A landscape with many valleys, sampled at points; each row gives a point and its height.
A ball rolls from a point to whichever of its 6 nearest points has the largest drop for the distance, and stops where none of them is lower. Distance is the straight distance between rows; heights are no part of it.
Par height 54.7: [151 169 121 119 140 138 118 100 154 139]
Kifiv height 55.1: [155  33 174 130 133  95 114 141  78 139]
Rokib height 87.1: [126 158 116 172 120 119  94 110 160 121]
vuvo height 31.5: [116  52 133  86 143 128 161 198 104 103]
Kufim height 43.5: [122  98 132 125 112 125 127 166 106 120]
tum height 52.5: [162 165 119  84 136 156 144 103 127 164]
Mol height 57.7: [116 114 123 146 107 122 111 152 122 120]
bazod height 59.0: [ 74  96 131 169 101  99 119 167 110 110]
guna height 61.0: [147 118 140 133 115 130 106 142 110 133]
bavi height 11.9: [168  48 175 151 135  94 102 101  79 156]
tos height 26.9: [161 127 143 152 132 119  79 118 121 141]
mige height 79.5: [103 136 122 161  97 119 102 136 140 110]
Luno height 41.6: [151 185 127 146 142 125 125  72 184 114]
zigel height 32.0: [142 198 122 118 170 153 149  67 170 134]
bal height 42.3: [143  65 154 137 130 108 114 156  91 128]
zavib height 67.6: [101  80 137 186 107  89 106 158 120 128]
disu height 46.3: [131 165 108 100 130 152 149 116 138 138]
farur height 70.7: [144 154 122 142 130 133 102 111 139 126]
fur height 41.0: [101 185  99 108 131 151 148 103 146 134]
mutod height 23.8: [105  55 132 119 127 120 149 202 107 104]
lev height 75.5: [189 155 146 140 144 132  95  85 154 140]
sed height 47.6: [170  57 164 156 138  93  97 120  92 150]
sadin height 49.4: [173 186 122  93 160 157 138  66 154 155]
Reriv height 40.7: [ 85 207  97 120 156 136 181  61 176 112]
budut height 74.2: [143 105 128 160 120 119  92 135 125 130]
Gikor height 57.6: [130  93 142 137 123 105 105 161  99 139]
Tov height 34.3: [137  79 141  99 128 125 139 187  94 125]
kivi height 20.2: [113  42 154 150 132  93 125 184  95 126]
sule height 45.8: [174 185 133 104 165 154 133  59 164 148]
piga height 34.8: [115 105 126  93 123 134 150 192 106 108]
Sizif height 45.9: [131 173 109  84 122 159 154 119 130 139]
gez height 34.4: [120 203 115 112 146 155 155  74 154 145]
gibuv height 47.4: [139 132 130 107 113 139 129 149 117 134]
kimo height 39.8: [146 188 122 110 152 158 142  74 159 145]
fusap height 42.8: [ 87 186  90 103 139 151 175  93 136 127]
fevib height 60.2: [ 67  99 116 141  77 121 126 176 118  94]
bimu height 40.5: [122 111 111 106 102 125 142 167 106 118]
Tivi height 63.6: [140  77 160 163 130  98  91 135  95 144]
golir height 82.9: [154 133 140 196 134 101  75 100 149 114]
vuzi height 43.3: [ 83  74 133 148 106 107 124 181 107 113]
Pubo height 74.5: [177 109 151 125 126 125  88 122 107 151]
Gel height 60.9: [166 133 134  98 132 152 117 119 120 151]
fup height 51.0: [ 84 179  95 126 110 149 150 111 160 113]
zavut height 81.2: [139 121 129 178 118 113  85 122 140 128]
Tupa height 47.8: [ 81 107 111 127  97 133 142 186 117 103]
dutos height 48.9: [ 94 149 113 103  96 150 151 158 118 121]
mit height 63.4: [125 179 116 142 130 147 122 101 166 119]
gogaz height 28.4: [132 208 124 120 170 139 168  61 182 127]
bar height 15.9: [130 201 119 134 159 141 146  65 191 118]
malif height 55.2: [ 60 174  85  99  98 150 174 121 140 115]
Repi height 37.7: [133   7 161 131 155  90 147 159  89 122]
vul height 48.2: [161  92 156 102 130 129 112 158  89 140]
Zagud height 35.7: [133  21 154 124 161  87 148 180  91 114]
beg height 54.8: [110 146 107 128 104 137 128 149 127 121]
gubom height 50.9: [ 96 192 101 134 116 142 148  89 171 119]
lofu height 48.3: [113 159 103  91 118 147 154 130 125 136]

Where does a ball stop that starts at each point below?
beg => kivi
Rokib => bar
disu => bar
tum => bar
Tov => kivi
Sizif => bar
Gikor => kivi
Tupa => kivi
